Each row is a point on a landscape with many peaks, with its height.
A climber steps from a point to the highest of its 3 nearest points, and stops where none of them is higher. Distance is the straight distance between rows; heights are no part of it.
Q818: -3 -5 11 -5 -1 31 3 -5 15  (h 56.0)
Q497: 4 4 22 -11 9 15 -40 4 18  (h 69.8)
Q571: -1 -6 -20 10 -8 5 26 10 -3  (h 65.8)
Q348: 15 -14 -21 0 8 -20 44 35 24  (h 62.6)
Q205: 10 24 4 17 6 -25 14 30 -14  (h 57.6)
Q748: 4 -21 -25 -7 14 -36 22 19 14  (h 61.4)
Q152: 9 8 4 3 1 -29 -30 -18 -18  (h 55.9)
Q507: -1 21 2 16 -7 -8 -4 3 -26  (h 53.9)
Q451: 6 19 6 10 -1 -31 -23 -4 -28  (h 55.4)
Q648: -6 -20 8 -25 12 14 -13 1 37  (h 61.2)
Q326: -4 -15 -24 4 -7 5 29 5 6  (h 65.5)
Q898: 0 -14 -2 -10 3 -1 -4 -15 5  (h 58.9)
Q565: 3 -16 -17 -11 10 -38 -8 -7 -2  (h 53.8)
Q885: 3 13 27 -3 2 20 -32 -2 5  (h 67.7)
Q574: 3 5 -12 14 -3 -10 16 16 -11  (h 68.4)
Q151: -4 -6 -3 3 -9 36 20 -5 10  (h 55.5)
Q454: 3 26 12 14 -9 -12 -19 -8 -29  (h 48.1)
Q93: -5 6 -3 12 -13 24 18 -2 -9  (h 39.4)
Q623: 2 -16 -4 -16 6 -19 -11 -18 6  (h 53.4)
Q679: -1 -8 -18 5 -1 -6 18 6 -2  (h 77.4)
Q678: 3 -19 -23 -5 8 -29 12 6 4  (h 64.6)
Q148: -4 15 5 12 -12 10 1 -6 -16  (h 71.3)
Q829: -3 -15 -13 -5 1 -4 9 -9 3  (h 61.7)
Q58: -6 8 9 7 -11 40 11 -5 0  (h 33.4)
Q477: 3 14 -2 12 0 -23 -8 5 -22  (h 55.8)
Q363: -2 -19 -26 -3 4 -17 24 10 8  (h 69.0)
Q756: 0 18 31 2 -1 31 -40 11 6  (h 49.1)
Q74: 2 39 9 24 -11 -12 6 26 -30  (h 44.1)
Q101: -4 23 18 11 -14 30 -2 -7 -13  (h 70.4)
Q492: -5 29 12 17 -15 5 -9 -4 -30  (h 37.5)
Q630: 16 12 -2 11 12 -27 25 31 0  (h 58.5)
Q821: 3 17 26 -4 3 23 -51 15 10  (h 42.5)
Q160: 0 -10 -13 -3 4 -20 1 -5 -6  (h 58.8)
Q174: -2 -29 -22 -19 9 -40 0 -10 11  (h 72.7)
Q339: -2 7 2 9 -6 3 -2 -7 -14  (h 60.1)
Q886: -6 -32 -9 -28 8 -6 9 -16 31  (h 55.3)
Q864: -3 20 -4 21 -8 -3 12 16 -22  (h 51.0)
Q53: -7 -17 -10 -7 -2 21 20 -9 15  (h 75.1)
Q188: -5 -5 -3 2 -5 22 13 -6 0  (h 50.7)
Q46: -3 -12 12 -15 9 23 -10 -1 26  (h 63.4)
Q282: -5 24 33 7 -9 41 -15 -1 -4  (h 2.0)
Q402: -8 -32 -19 -16 -1 7 26 -9 23  (h 60.3)
Q246: 7 29 7 19 2 -24 5 25 -23  (h 56.5)
Q710: 10 24 10 9 -5 -27 -35 -12 -30  (h 55.6)
Q266: 13 0 -12 3 13 -32 26 28 4  (h 59.2)
Q801: 5 -11 -24 8 -1 -11 32 25 8  (h 73.3)
Q638: 0 -2 18 -12 8 25 -24 7 22  (h 66.6)
Q85: -1 -20 7 -25 11 0 -11 -14 25  (h 72.8)
Q367: -9 -28 -2 -23 10 17 10 -8 36  (h 57.9)
Q923: 2 -3 -4 0 0 1 -3 -14 -5  (h 57.7)
Q591: 8 21 30 -3 -2 12 -36 -14 -4  (h 74.6)
Q3: -5 -28 -22 -18 9 -27 8 -12 15  (h 62.1)
Q482: 5 0 -6 3 7 -32 -10 -1 -15  (h 56.8)
Q322: -2 0 14 -6 3 24 -9 -7 9  (h 58.1)
Q133: -2 30 8 19 -11 -14 -8 7 -34  (h 50.6)
Q20: -3 10 -6 16 -10 2 12 7 -14  (h 59.4)
Q595: -3 3 7 3 -4 16 2 -11 -5  (h 55.7)
Q540: -5 -21 -18 -6 0 1 20 -5 11  (h 65.3)
Q767: -1 8 19 -2 0 17 -17 -12 -3  (h 61.5)
Q248: 0 26 26 8 -11 23 -18 -13 -18  (h 18.6)
Q831: 4 -4 -15 7 4 -19 14 14 -6  (h 71.6)
Q489: -4 -18 4 -17 7 20 3 -8 23  (h 60.6)
Q161: 4 -7 17 -14 8 9 -22 -11 16  (h 60.2)
Q320: -4 -24 -36 1 -4 -1 40 16 19  (h 56.1)
Q611: -7 -25 -21 -11 2 -6 19 -6 13  (h 63.0)
Q888: -6 22 7 14 -16 13 2 -3 -24  (h 43.0)
Q299: -3 -23 -13 -16 5 -17 2 -15 11  (h 57.8)
Q816: 4 1 6 -3 2 -9 -18 -17 -7  (h 56.6)
Q300: 3 -13 -10 -10 8 -29 -13 -15 -4  (h 53.5)
Q771: -8 23 23 12 -15 45 1 -4 -11  (h 11.5)
Q522: 0 9 26 -4 3 31 -29 6 12  (h 60.8)

Two climbers start at each pair of points below. Name the first point that both come to, or write -.
Q923 and Q818 | -
Q630 and Q678 | Q679
Q489 and Q161 | Q638
Q756 and Q58 | -

Where does a climber stop that starts at each point below?
Q299 | Q174
Q188 | Q148
Q205 | Q679
Q367 | Q85
Q864 | Q679
Q748 | Q679

Call two points neighbours if one is among the 3 nearest of the other. Go from one point of each pair to the other, from neighbour to neighbour, staying as high as possible. Name the lowest point that can't be avoided.
Q679 and Q497 | Q595
Q101 and Q53 | Q888
Q53 and Q174 | Q3
Q53 and Q679 | Q540
Q85 and Q591 | Q648
Q497 and Q591 | Q885
